Points on a hilly landscape, in no order, each with its height.
From any point a ball takes the steepest step (drop divided by distance) to one of its 2 nearest points. It stops when none of these is lower. Distance is the straight distance between rows; heights are no part of it.
K_886: [ 18  24  15  -4  18   2  19  14   7  -2 -10   4  10   0   6  -5 -10 -20
   2   3   3   9  -8  -3   1  -1 -15  10   1  -3  -3   0 -11   1   2   7
  -6  16   1  -8 -25   2  25  17  -1]  h=3.26
K_172: [-14 -17  -4 -14  -7 -19  -7  -5 -15   7   8  13 -13  11  13   3   6   2
  -1   5  -8   7  -1   8  -3  13  -9   3  -5   5  -3  -3  -6 -14  -7 -12
   1 -22   1   8  12  18 -12 -15 -12]  h=3.67
K_345: [ -2 -23  -8   5  -5   5   2 -26  -7  -9   3   5 -20   3 -19  -3   7   5
  -8   3  -6 -10  10  11   9   6   7   5 -16   2   3  -3   5   0   0 -14
   6 -11   5  18  -1  11  -9  -6  11]  h=6.74
K_438: [ 10  11   6   1  12   7   0   9  17  14 -13   9   6  -3   9  15 -13 -12
   2 -10  13   6   3  -3   4  -3   3 -12  17  -2   0  17   4  16  19  12
  23   8 -26 -16   2 -29  19   9  -8]  h=4.63
K_636: [  2   3  -3 -18   5 -12  14  -1   1  14  -6  15   1  -2  14   8  -9 -15
  -1  -3 -10  13   0  -6   4   0 -12  -9  22   2  -6   6  -9   3  -1   4
   9  -3 -22 -11  12 -19  16   6  -1]  h=1.76
K_724: [ -7 -17 -11  -4  -8 -13  15   0 -12   3   5   9   0   3  18   3 -11 -16
  -6  -1   1  19  -8  -4   1   9  -3 -18  -1   7  -7   6  -8  10   0   0
  -3   2   3  -2  -3  -6  13  18  -7]  h=2.48
K_115: [  5 -16 -23  13   4   1  15 -14  -6 -20   8  -5   0   4  -9 -13   6  -2
  -2  -3 -17  -4  12 -11  12 -15  -2   0  -3  22  13   1  -2  -3   1   1
  -1  -7  17  17   2  -5  -8 -13  22]  h=2.06
K_137: [ -7 -19 -18   7   4   9   4 -22  -6  -2   5   8 -19   2 -14  -4   8   1
  -3   3   3  -2  10  10  -3   0   4   3   3  -4 -10  -1  14   8   5 -20
  13  -6  -6  26   3  -1   1  -1   7]  h=6.84
K_453: [ -5 -14 -10  17  -2   5  -9 -10  -2 -13  10  -8  -2  -1   0  -5   5  -2
 -13   2   1  14   8  -7 -11 -15   4 -24  18   6 -15   1  13  17   2  -2
   2  -2  -1  17  19 -22  -3   9  -6]  h=1.89
K_331: [ 12  -3  -3   6   7  17   2   0  10  -8   4  14 -12 -12 -12 -10   2   2
   1   2  -7 -10  25  -2  -5 -10  -6  23  12  -5   2 -18   9  -3   0 -10
  -4  -5  -8  24   5  -5  -1 -13   2]  h=5.62
K_843: [  2  15   5   5   5  21 -10   9  11   5  -9   4  -3  -5  -9  -4   3  10
   7   0  20 -19   7   8  -2   5   7  22   0 -19   0  -8  15   4   6  -9
  10   2 -10   7 -11   8   6 -11   6]  h=3.94
K_281: [ -6   3   6   5   2  12  -4  -2  -1  18 -11   0   0   7   2  10   5   6
   4   3  24  -2 -16  13   3  10   8  -4   1 -17  -6  12  11  11  12  -4
  23   4 -14  -2 -20  -1  10  10   7]  h=1.12
K_699: [ 11  19  19   2  -4   9  -7  13  18  -4   0  -6  12  -8  -9  -5   1   3
  -7   2 -21  -8  12 -14  -4 -14 -12  11  10   3  18 -10  -3  -9  -4  13
 -14  -3  -4 -10  15 -14 -10 -11   7]  h=3.13
K_849: [-16 -18  -9   2  -7  -7  -5  -5 -13   4   9  -7  -3   7  11   1   7   1
   2   2   3   5 -17  14  -3  10   5  -5 -21   3  -1   9  -1   3   0  -6
   0  -1  13   1 -13  18  -2   9  -3]  h=1.09
K_697: [  8  -3  16  -1   5  22  13  -5   1 -10   2  16 -10  -3 -19  -8   8   6
  -5  12  -8 -16  19   4   2   1  -7  11   0 -13   9 -20  -5  -3   4  -7
   5  -1   8  20   2  -4  -3   3  16]  h=5.37
K_192: [-19 -30 -21  23 -13   2   0 -17 -14 -11  23   5 -15   3  -3   5   2   1
  -1   2  14  11   9   3  -6  12  12 -21  -9   8 -18  -5   6  17  10 -18
  -8   3  13  30   9   1  -6  10 -16]  h=6.98
K_441: [ -2   5   7   9   4  -6 -10   8   5  -6  -4 -15   7   4  14  -7  -3  -6
  -5  -6  10   5 -22   2  -7  -7   8 -13  -2  -4  -1  21   0  11   7   9
   0  11   2 -21 -13   5   6  19 -11]  h=4.22
K_578: [ 10  17 -13  -2  14 -15   1  10  11  10 -14  -8   0   0  12  13 -18 -17
   7 -16  10   9  -6   3   8  -3  14  -1  -1   7  -2  23  -2   0   3  11
   1  22 -20 -30 -13  -3  21   6 -17]  h=3.85
K_546: [ 13  21  14   1  -3  13  -7  16  27   3   0   5  10 -15   2   3  -6  -2
   5  -8  -8  -6  13 -15  -9 -13 -13  17  18  -3  17  -6   0   2   3   6
 -13  -2 -17  -9  14 -21   2 -10  -4]  h=3.47
K_635: [ 12   3 -11  -9  14  18  25  -2   2  15 -15   7   1  -1 -15   9  -6 -10
  14  -2  11  -5  -6  10   5   4   2   9   0  -9   5  12   2   7   9  -1
  15  14 -14  -1 -21  -5  16  17  19]  h=1.78
K_112: [-14 -11   3  -1 -12   5 -19  -6   3   2  -3  -7  -6   1  -4  -2   7  10
 -12   1   8  -4  -8   7   1   9   8 -13  -5  -7  -4   9  12  11   2  -9
  14 -18 -12  -3   9  -3  -6  -3   2]  h=1.19
K_970: [ -2  -5  -2 -14 -11  -7  23   3   6   4 -10  19  -4   1 -11   1  -3   0
   4 -11 -11 -12   7  -6   4  15 -14   5   6  -3  -1   1  -8 -11 -10  -7
  -4 -17 -20   0  16   2  -3 -19  -1]  h=1.45
K_877: [-11   1  -4  15  -4   4 -14   9  -2   0   2   0  -4   4  15  -2   1   3
  -5  -1  28   9   0   5 -10   4   7  -6   9 -15 -23  -2  15  13   1  -8
   6   7 -11  12  -3  -1  11   2 -14]  h=0.45
K_645: [-11  -3   5  14  -4  14 -17   0   4   4  -6  -5  -2   4   1   2   8  11
  -3   0  27  -3 -10  10  -4   7   9 -12   1 -17 -14  10  20  16  10  -8
  21  -4 -12   4  -7  -6   6   4  -2]  h=0.82
K_153: [ -3  -7 -34  13   6  -8   2  -3 -13   1   9  -5  -7   6   9  -7   2 -10
  -4  -3   5  10  -4   0  -3 -11   9   5   8   0 -10   0  11   1  -2 -10
  -9  12   1  11  -7  11   7  -2  -8]  h=0.62
K_783: [  2  -4 -14  -9   0 -12  19  -4  -3   7  -6  16  -4  -2  13   9 -16 -22
  -7  -5  -1  19   1  -6   8   4  -4 -17  17   4 -12   8  -6  15   1   5
  11   3 -21  -9   6 -23  21  15  -7]  h=2.09
K_918: [  1 -23  13  12 -15  -1 -16 -22  -3 -18  10   8 -23  -1  -9  -3  -1  10
 -13   0  -5  -7  16  10  10   9   8   8 -25  12  -1 -11   3   2   1  -8
   0 -19  15  19   3  13 -16 -15  -2]  h=6.63
K_688: [ -8 -21 -16   2 -18 -16  11  11 -16  -3  15  16  -3  -3  24   4 -15 -11
  -6   0   7  23   0  -8   2  13   0 -16   0   4 -10 -13 -10  12  -1  -4
 -19   3   7   3   0   0   9  12 -21]  h=2.77
K_831: [  4  14 -11  11   8 -11  14   1   1 -12   7 -18   5   4  -3 -16  -2  -4
   7  -6  -1  -4  -9  -4  -5 -12  -3  14 -10   3   6   5   7  -2  -1   4
 -15  14  15  -8 -14  26  10  -4   0]  h=0.73
K_384: [  5  16   8   0  15   7 -24   3   5   4   0 -19   9  -7   0  -8   5   1
  -6   9  -3  -2  -3   0 -12 -23   7   6  10  -2   5  -2   9  -5   2   5
   6   1   2  -3   0  -2  -1   1   6]  h=1.72
K_667: [ 12  26   4   1  15  -7 -19   5   9  -6   5 -28  11 -13  -3  -9  -3   3
   2   0  -8  -3   0  -6 -13 -29  -1  13   2   6  13  -2   9  -8   1  15
 -10   4   6 -17   5  11  -3  -9  -3]  h=0.90
K_651: [  8  26  -1   3  14 -12   0   0   3  -9   3 -31  12  -1 -11 -10   1   4
   7   0  -5  -7  -8  -4  -8 -18   1  10 -10   4  12   4   7  -9   0  12
 -10  10  15 -16  -6  23  -1  -8   3]  h=0.08
K_352: [ -3 -14 -12  17   1  -2 -32  -8  -5 -17   7 -20 -16  -1  -4 -17   4   7
 -17   2  -1  11   1  -1   6 -18  14  -6  -6  16  -6  -4  19   4  -7  -2
  -5  -9   1   9   5  -1 -13 -12  -2]  h=2.00
K_786: [-16 -24 -15  19  -5   1   3  -5 -17  -6  20  -1  -2   1  13   2   1  -6
   4   7  12  18  -2   2 -12   3   9 -18  -8  11 -16  -4   0  14   9  -9
  -8  13  27  23  -4  -1   2  22 -14]  h=7.03
K_659: [ -8 -21   9  16  -8  -7 -21   4  -5 -19  23   0  -7  -4  24 -10   1   7
  -7   9  -3  14   7  -4  -6  -7  -4  -9 -10  15   0 -19  -5   6   0   1
 -12 -12  26  10  11   4 -15   0 -15]  h=2.63
K_432: [  4   6  -4   5  -5  14   3   2  14  -2 -10 -13   7  -5 -18  -4   0   1
   5 -13   3 -18  -4   2   1   3   7   2  -9  -5  11  17   9   2   4   2
  -3   5  -8 -11  -6   2  -1   1  10]  h=3.48
K_586: [  7  16  26  -4   0  -2 -15  -2   0 -10  -1  -3 -10  -2 -22  -7   3  23
 -12  10 -17 -16  18  -2  11  -3   4  13  -5   5   6 -25  -7 -27 -15  10
  -8  -8  11   4   9   6 -20 -25   6]  h=6.31
K_309: [ -1  -1  18  11 -11  -8 -12   9   2 -20  14  -3  -2   0  15 -18   2   9
 -10   7 -16   3   8  -8  -3 -11 -13   2   0   4   7 -16  -5  -5  -8   2
 -14 -11  16   1   8   5 -10  -9  -7]  h=2.26
K_359: [ 13  13   5   1  12  -4  16  11   2  -4   3   4   9  -1  18 -10  -5 -16
   1   2  -8  12  -1  -8  -3 -11 -19   8  13  -2   2  -6  -6  -2  -2   3
 -13  15   3   2 -12  -3  19  10  -5]  h=2.89
K_929: [ -4  -1  24  -9  -7  12  14  -2   0   2  -3  24  -6   1  -7   0   3   8
   0   9   0 -16   9   8   2  20  -7   4  -6 -17   5 -12 -11   0   4 -10
   9  -7   3  10  -2   3   3   3   8]  h=5.16
K_218: [ 14  -1 -11   3   6   3  -5  -6   5  -5   6  -2  -9 -10 -17  -8   0   6
  -1   0 -16 -11  22  -8   5 -18  -1  26   4  13  10 -15   4 -17  -8  -1
  -7 -12  -1  17   7   3 -12 -26   5]  h=5.88
K_817: [ -3 -10  19  -1  -2   2   8   6   0  -2   9  -5  19   0   6   5   1  -7
  10   9   1   5 -24   5  -7  11  -1 -10 -26   9   7   7 -16   6   6   8
  -2   3  30 -12 -22  10   0  30  -6]  h=4.64
K_703: [ -5  -3   3  -2  -6  -8 -20  -9  -5  -6  -8 -23  -4   4 -20  -6   9  17
  -6   0  -7  -8  -2   6   7   0  10  -1 -18   7   2   3   7 -13 -14   3
  -3 -11   5  -8   2  12 -22 -19   8]  h=2.76
K_472: [ -4   4  -3 -13   1  -9   9 -15 -15   6 -12 -22  10   7 -17  14  17   9
   9   1 -12 -10 -14   7   4   6   7  -9 -13  -3   0  15  -4 -19 -12   9
   3  10  19 -12  -6  11 -18  -1  18]  h=3.60
K_447: [ 12  12   4  12  10  22   8  18  13   1  -7   8   4  -3   2   0 -11  -9
  10  -4  27   4   6  -2  -6   2  -5   6  11 -16 -11  -1  10  15   9   1
   6  15 -13   8 -13 -14  19   9  -6]  h=4.37
K_292: [  3   6  14   1   4 -13   7  11   1  -8  -3 -11  11   7  12  -3  -7 -13
   1  -2   4   8 -24  -1  -3   1   0 -13 -11   3   1  17 -13   9   3  13
  -5  15  15 -23 -22   8  11  23 -12]  h=4.39
K_325: [-11   8   9  -5 -10 -13   2  16   3  10 -19   9   2   5  17   8 -15  -7
   3  -8  21  11 -14   2  11  19   1  -7  -6  -4 -14  13 -10   3  -1   2
   2  -2 -21 -23  -2   4  19   0  -7]  h=5.14
K_927: [ 13  22   5 -15   9  19  11   8  16  18 -18   4  15  -5 -19  18 -10  -1
  11  -9   6 -17   0  -5   0   5   1   6   4  -8  19   9  -8  -4  11  10
   7  10  -9 -14   6 -18   0   4  16]  h=4.94
K_363: [ 10  12   9  10  15  26 -22  -3  11  -3   0 -18  10  -9 -12  -3   7  -2
  -6   9   3   1   1  -1  -8 -21  10  -3  13  -1   0   3  16  10  11   9
  14   5   1   8  -3 -19  -3  12   8]  h=2.23
K_58: [  4   1  -9 -10   5  16  14 -28  -9  -2  -9 -15   5   0 -39   7  18  12
   3   5 -10 -20  -1   2  19  -1  15  -2  -9   5  16  -1  -4  -8  -7  15
   7  13  19   2  -1  -5 -18  15  34]  h=6.99
K_32: [ -5  -5  26   0   0  11 -16 -11  -8  -5   5  -8   1  -3 -10   0  15  16
  -7  21   0  -8  -2  14   5   1  11   0 -19   2   8 -14  -7  -1  -3   4
   5  -7  30   7 -12  13 -11  15  11]  h=1.30
K_306: [ 12  20  15   7  12  23  -1  16  12   0  -3   8   4  -4   0  -6  -1  -2
  10   5  15  -5   9   0 -10  -4  -9  18  12 -18  -1 -12   8   6   7  -4
   6   9  -5  13 -12  -4  13   3   0]  h=4.19
K_754: [  8  -7  32   7 -12   0 -10 -11  -1 -22   6   6 -14  -2 -22  -9  -4  18
 -16   4 -15 -15  23   2  16   7   2   6 -24  10   8 -22 -11  -9  -6   6
  -7 -12  19  11   3   9 -20 -16   7]  h=6.50
K_371: [ -1   4 -10   6  -6  16  -5  10  17   1  -9   3  -6  -7 -12  -4  -2   6
   5 -14  20 -15   5   5  -1  12   7  17  -5 -13  -2   5  17   9   4 -11
   3  -2 -22   1  -3   6   3 -12   0]  h=3.74
K_46: [ 10   0  -8  11  -1  -1  12   9   7  -4   9   7   4  -4  14  -8  -4 -13
  -4  -5  -2  13   8 -10  -6 -13 -11   1  23  -4  -5  -8   3   7  -2  -1
 -15  11  -4   7   2 -12  14   6  -9]  h=2.50
K_88: [ 17  27  11   4   3   7  -4  20  28   3  -1   0  14 -12  10   1 -12 -11
   7 -14   7   2   5 -12  -8  -9 -10  15  10  -5  12   1   1   8   7   8
 -12  12 -14 -19   3 -11  13  -1 -12]  h=3.75
K_114: [  6 -15 -28   9  -1   5  22 -12   1 -12   2  -7   4   2 -14 -10   1 -11
   1 -11 -16  -6   2  -8   8  -9  -1  -6  -2  15  13  12   4   3   6   1
  -2   3   6   8   0  -6  -3   1  19]  h=2.32
K_72: [-15 -26 -11  -4 -18 -15  -2   9 -13   3  26  27  -9  -1  26   9  -9  -3
   3   1   4  21   4   4  -5  24  -3  -9  -7   8  -9 -20  -5   5   3  -8
 -14 -13   4   6  15   7  -6   2 -31]  h=3.11
K_593: [-20 -20 -28   3 -11  -3  -2  -9 -16   8   9   6 -15   9   5   6   0  -7
  -4  -4  15  15 -12   8   0  18  14 -17  -2  -6 -15  11  10  17   3 -14
   6   3 -17   5  -2   1   6   7 -11]  h=1.90
K_995: [  7   2 -15  -5  -9  -6  12   8  14   5  -7   6   2  -5 -10   1  -5   1
  10 -19  -9 -12  10 -12  -2   3 -10  17   8   3   5   4  -2 -13 -10  -2
 -15 -11 -18  -3  14   5  -5 -23  -5]  h=1.95
K_828: [  5  12  26 -14   1   8  26  14  -1   4  -9  22   1   2   1   2  -4  -5
   5  10  -7  -5   2  -2   5  17 -21   4  -2 -11   3 -12 -19  -7  -2  -3
  -3   4  -1   2  -9  -4  13   9  10]  h=4.90
K_728: [  2  11  -4 -15   5 -18  20  -3 -10  13 -19 -10  13   5 -11  16   3  -3
  13  -9 -12  -4  -9   3  -2   7  -2  -5  -6  -5  -5  17  -7 -24 -13   6
  -2  13   7 -14  -3   6  -5 -10  12]  h=3.93
K_37: [ -1   5  -6 -27   8  -6 -15 -13  -4  15  -8 -10  11  -5 -14   9   8   6
  -3   3 -20  -9   0  -4   1  -9   7  -2  14   9   4   7   3 -11  -3   8
  18  -8  -9 -10  29 -17 -18  -9  17]  h=1.29
K_569: [  2   8  -2 -18   9  22  -4 -12   4  17  -6   8  -2  -8 -23   9   5  14
  -3  10  -1 -20  11   2   0   0   6   9  12  -8  11 -13   5  -4   4  -3
  20  -9 -13   7  14 -14  -6  -5  23]  h=2.34
K_199: [  4  -8  -3  13   5  -4  15  -8 -10 -20  13   0  -1   8   2 -14   6   1
  -1   2 -14  -5  11  -3   7  -9 -11   7 -11  13  12 -10 -11  -8   0  -3
  -8  -3  31  20  -8  12  -2 -11  12]  h=1.68
K_558: [  1  13  14 -22   7 -21  24   9  -9  13 -21   1  11   4   5  16  -7  -9
  11   1  -9   6  -8   1   4  12 -14  -6  -6   1 -10   8 -21 -18 -12   7
  -4   9   2 -15  -7   2  10  -1   6]  h=4.28
K_496: [-11 -34   2  10  -3  -2 -18   2  -5 -10  29   4  -5  -6  21   2   0   8
   1   9   0  15   5   6 -11   1   4 -17 -20  20  -2 -19   3   4  14   2
  -6 -15  29  10  17   0 -20   8 -17]  h=2.87
K_8: [ -2  -7 -40   0  -2 -22  -7   1 -13   4   5  -9  -4  12  14  -2  -4 -11
  -5 -12   2  13 -13  -5   3  -8  12  -1  12   6  -2  12   7  -3  -4  -3
 -13   9  -9  -9   4  12  -2  -9 -13]  h=1.26
K_587: [  2   3  28   8   7  28  -7  -4   2  -4   3  -5  12   0  -9  -2  12   1
  -5  19  10  -1  -7   3  -5  -5   2 -14   5 -10   0   1   2  15  10   4
  18  -1  16   9 -12 -12  -3  24   9]  h=2.18
K_149: [  0 -17  -5  -2  -3  11  15 -29 -11  -7  -4  -2  -9   3 -32   1  15  13
   0   7  -9 -18   5  11  16   5  10  -1 -19   3  15  -3  -3  -3  -2  -2
   6  -1  16  11  -6   7 -13   9  27]  h=6.86
K_100: [ 11   9   6  -1   6  -9 -12  -4  -2 -10   5  -6  -8  -2 -14 -11   2  16
  -5   5 -22  -8  18  -8   8 -13  -3  22   1  11   8 -20  -4 -26 -14   6
 -11 -11   7   7   6  13 -16 -33   4]  h=6.11
K_876: [-19 -15 -22   4  -7  -3   1  -7 -13  10   7  -6 -10  12   7   3   4  -4
   2  -3   8   8 -21  13   5  12  11  -3 -18  -5  -9  18   6   8  -1  -9
  -1  11  -4  -4 -22  17   5  10  -2]  h=1.50
K_409: [-13 -22  -2  11  -4   5 -26 -17  -7 -11   7 -12 -12  -2  -3  -7   8   7
 -14   7   5  11   1   3  -4  -6  12 -20  -2   6 -12   1  16  15   1  -6
   9 -13   1  14  10 -13  -9   4  -1]  h=1.60
K_29: [  7   5 -27  -2  -5  -7  -2   7  15  10  -3  -5   2 -10   0   5 -11  -6
  10 -23   4  -6   1 -12  -4  -4   1  15   7   4   6   9   6  -3  -5  -2
 -14  -1 -23 -11  10   3   2 -17 -13]  h=2.40
K_13: [  1   3  10 -17   1 -11   8   3   0  10  -7   7  10   3  10   3  -1  -6
   0  -1 -20   3  -2  -6  -3  -5 -14  -9  16   2   2   7 -11  -6  -3   5
   7  -4  -9 -11  16 -16   1   1   5]  h=1.27
K_86: [-12 -17   5   5  -4  -3 -13  -8 -10  -5  13 -10  -3   2   6  -3   9   6
  -1  13  -3   1  -7  13  -3   2   5  -1 -25   7   2  -1  -1   0   1  -4
   0  -8  27   7 -11  19  -7   6   1]  h=0.60
K_706: [ -3   8  29   4 -11  -8  -4  21   3 -12  11  10   1  -1  31 -14  -3   2
   3   7  -6   7  -1  -7  -8   4 -21   3   0  -6  -2 -17 -11   2  -5   0
 -18   1  10  -5  -1   5   6   3 -18]  h=1.73
K_334: [-14   3   9  -4 -13 -11 -20  14   4   4  -2  16  -9   1  24  -6   2   8
  -5  -1   8  11  -2  -1  -4   3  -5   4  19  -9 -12  -8   2  -3  -8 -10
  -3 -16 -22  -4  18   0  -1 -12 -20]  h=4.82
K_965: [  4   5   3  -5   9  16  13  -3   0  19 -17   5   3   6  -8  13   2  -2
  13   2  20  -6 -17  12  12  10   9  -1   0 -14   2  15   3  10  13   3
  24  12 -13  -8 -28  -4  13  19  15]  h=1.44
K_168: [  0   3  19 -17  -3 -11  21  10  -9   5  -2   9   7   3  12   4  -3  -5
   6   8 -13   2  -4  -1   1  16 -21  -3  -9   0  -1  -3 -21 -12  -7   0
  -8   0  11   0  -8   7   8   5   3]  h=4.61
K_28: [-15 -25 -10  -4 -18 -15  -8   2 -13  -1  20  20 -15   8  19   3   1   1
  -6   0   0  12   2   1  -2  16  -3  -2  -2   6  -5 -12  -5   0  -4 -13
  -8 -20   1  11  17  15 -11 -12 -28]  h=3.36
K_616: [ -3   8  -2 -23   6   9  -5 -17  -2  15 -10  -5   7  -3 -22  11  10  12
  -6   6 -11 -18   1   1   6   1   8  -4   8  -1   7  -2   1  -6  -1   5
  19  -8  -6  -5  19 -13 -12  -2  23]  h=1.84
K_574: [  3   9  21   3 -11 -14  -9  12   7 -15   5  -8   5   0  10 -12   5  13
  -6   4 -25  -1   5 -15  -4 -15 -20   3   8   3   7 -12  -8 -16 -11  12
 -18 -12   2 -13  16  -3 -16 -17  -2]  h=2.65
K_757: [ 12  14  -4  12   8  12  -8  14  17  15  -8   3   7  -7  11  15 -17  -7
   9 -13  29   6   5  -4  -3  -3   4  -3  16  -8  -6  11  12  16  18   6
  15  16 -24  -4  -4 -24  19   4 -15]  h=4.52
K_483: [  6  11   0   1  -3   9 -10  -2  13  -5  -9 -24   6  -8 -30  -4   1  11
  -2  -8  -7 -18   5  -6   6  -4   9   0 -12   5  12   8   8  -9  -4  10
  -8  -3  -1 -11   4  -2 -17 -10  14]  h=3.19
K_143: [ -2  -7  -4   8  -3  -9 -26  -5  -1 -15   2 -25 -10   3  -8 -18   2  11
 -11  -2  -5   0  -2  -2   7 -10  12  -1 -14  15   2   2  14  -4 -10   2
  -8 -11   4  -4   1  14 -16 -18   0]  h=2.38
K_175: [ -7  -2  -3  -2   2 -17  -7 -15 -20  -8  -2 -32   3   9 -13   1  11  16
   5   6 -11  -3  -8   4   5  -7   8  -6 -23  11   3   7  -1 -17 -12  10
  -2   1  27  -7 -10  20 -25 -12  15]  h=3.20
K_303: [ -7   1  -4 -17  -2 -20  -8   1 -11   8  -2   1  -6   9   9  -3  10   6
   0   4 -14   3  -2   2  -5  -4 -10   7  10   2  -3  -2  -2 -26 -14  -6
  -2 -15  -5   0  13  14 -14 -23  -5]  h=4.08
K_533: [-12 -28 -14   8  -3   0  10 -21 -14  -3  17  18 -17   3   0   3   0  -3
  -1   4   4   8  13   5  -9  10  -1  -8   0  -1 -15 -10   3  11   3 -20
   6  -7   3  30   8   1   3   2  -8]  h=6.92
K_784: [  7   9 -22   8  13  -2   6   4   1  -1   7  -5  -2  -5   3 -11  -4  -6
   8  -6   4  -1   3  -2  -9 -12   1  27   2  -3   0  -5  12  -3  -1  -6
 -11  11   0   7 -12  18  13 -10  -4]  h=1.36
K_152: [  7  15   5 -15   7  13   6   4  17  24 -18  12  11  -5 -10  21 -13  -2
   8  -8   8 -12   3  -5   2   4  -1  -3  13  -5  13  12   0   6  19   5
  20   1 -25 -17  11 -24   8  -2  12]  h=4.79
K_604: [  5  16   8 -20   3 -11  -5   3   6  13 -13  -6  16  -5  -5  15   3   4
   4  -6 -22  -6   2  -9  -8 -10  -5  -4  16   3   6   9  -6 -20  -5  13
   2  -2  -9 -21  29 -15 -16 -15   7]  h=0.43
K_369: [-13   2  12 -15  -4   3 -20  -6  -3  12 -12  -6   2   5  -4   7  10  16
  -9   8   4  -6 -11   9   1   6   8 -14   3  -7   0   7   6   2   4  -3
  22 -18 -10 -12  13  -8 -11   0  12]  h=1.57
K_124: [ -7   1  18   6  -7  -3  -7  17  -4  -5  14  16  -6  -2  30  -5  -4   2
   3   9   7  11   1   2 -11  10 -10   2  -1 -12 -17 -20  -6   4  -5  -8
  -9   4   9  11  -6   9  13   6 -24]  h=1.28
K_511: [ -6  -8   5  -3 -19  -9  21  11   6  -4  -1  27  -8   0   7  -7  -8  -3
   0  -7  -6  -4   8  -7   4  19 -17   3   2  -5  -2  -8 -10   3  -9  -8
  -9 -14 -13   3   8   0   7  -7  -9]  h=0.89
K_463: [  2 -17 -25  16  -4  -6  12  -6  -7 -11  15   3   4   1  11  -4  -3 -11
  -7  -4  -5  19   7 -16  -4 -16  -1 -20  27   9  -8  -4   3  12   3  -1
 -11   8   6  14  12 -20   3   9  -8]  h=2.15
K_127: [  0   4  -6  -9   0 -13 -14   6   5   9   2   8  -4  -2  20  -4   4   2
  -1  -3 -10  10  -1  -5  -6 -16 -10  11  30  -1  -3  -7   1 -11 -11  -3
  -7 -13 -19  -5  19  -5  -5 -14 -16]  h=4.54
K_374: [  1  10  -8   1   7  -4  -5   4   9   9 -11 -14   3   6   8   7  -8  -8
   5 -16  10   0 -18   7   4   2  16  -8  -4  -3  -2  30   5   5   8   6
   5  17 -19 -26 -15   1  10   8  -7]  h=4.03
K_712: [  8 -11 -20  -5   6  11  29  -6   1   4  -6  10  -1  -3 -13  -3  -5 -14
   8  -8  -3  -5   3   2   3  -1  -2   1   4  -2   5   9   3   8   7  -4
   8   7 -10   6  -5  -9  11  12  15]  h=2.19
K_458: [ -4 -16   0   7   0 -11   8  -9 -15 -14  18  -5   2   7   7  -1   4   8
   6   8 -12  -3   6   6   3   4  -5   3 -30  20  12  -8 -15 -11   3  -1
  -7  -7  41  12 -11  19 -13  -8   5]  h=1.24
K_683: [ 12  20   0  -4  14  -1  19  13   7   4 -22   3   0  -1   6  12 -17 -22
   5  -1  16   7  -4   4  14   5  -1   9  -6   1  -8  13 -10   2   4   9
   3  15 -15 -18 -26  -2  28  14  -1]  h=3.58
K_260: [-16   5   6  -2 -18  -9  -7  16   5   7 -11  14  -2   5  15   0  -6   2
   2  -9  21   5 -10   2   3  19   2  -2  -3 -11 -12   6  -1   6  -5  -8
  -1  -8 -20 -14   5   7  10  -9 -12]  h=5.02
K_693: [  7   5 -36  -1  -2 -20  -3   9  -2  12   0   1  -2  -2  15   8 -15 -14
  -2 -18   9  16  -3  -8   3  -6  11   8  19   2  -5   4   4  -1  -5   0
 -18  10 -24 -16   5   3  10  -7 -24]  h=1.85
K_805: [ -3   0  23  -5   1  22  -2 -11  -3   3   0   0   8   2 -13   7  16   9
  -4  20   5 -10 -11  10   3   5   7  -6  -8  -9  10  -4  -9   7   2   2
  15  -5  21   6 -13   2  -6  25  16]  h=1.80
K_158: [ 13  24   9 -18  15  16  19  -2   4  10 -15  -2  20   4 -21  12   6  -4
   4   3  -2 -15  -9  -1   5   1   0   1   4  -6  14   6 -15  -8   3  14
   7  19  10  -9  -3 -10  -3  19  19]  h=5.15
K_234: [  9  15  22 -18  11   4  20  -1  -2  10 -16   3  21   7  -6  13   2 -12
   4   9   0  -1 -19   1   8   8  -3  -9   0  -3   4  12 -24  -1   3  11
  14  14  10 -15 -19  -7   6  29  11]  h=5.34
K_107: [ -9   1   5  14  -4   0  -7  10  -7  -6  11   8  -6   2  22  -4   2   2
  -1   7  19  14   8   2 -15   3  -3  -3  12 -14 -27 -16   3   7  -6 -11
  -3   9   1  22  -3   2  12   7 -20]  h=0.85

For each start below, name the point where the ball stops.
K_683 => K_409
K_172 => K_604
K_114 => K_86
K_918 => K_409
K_929 => K_409
K_843 => K_409

Call two points neighbours if one is among the 2 nearest of the other. Go from one point of each pair to the other, from neighbour to neighbour, staying as low as possible. Name the highest point that can't be avoided.
K_604 and K_877 => K_616
K_153 and K_511 => K_29
K_153 and K_651 => K_784
K_153 and K_86 => K_363
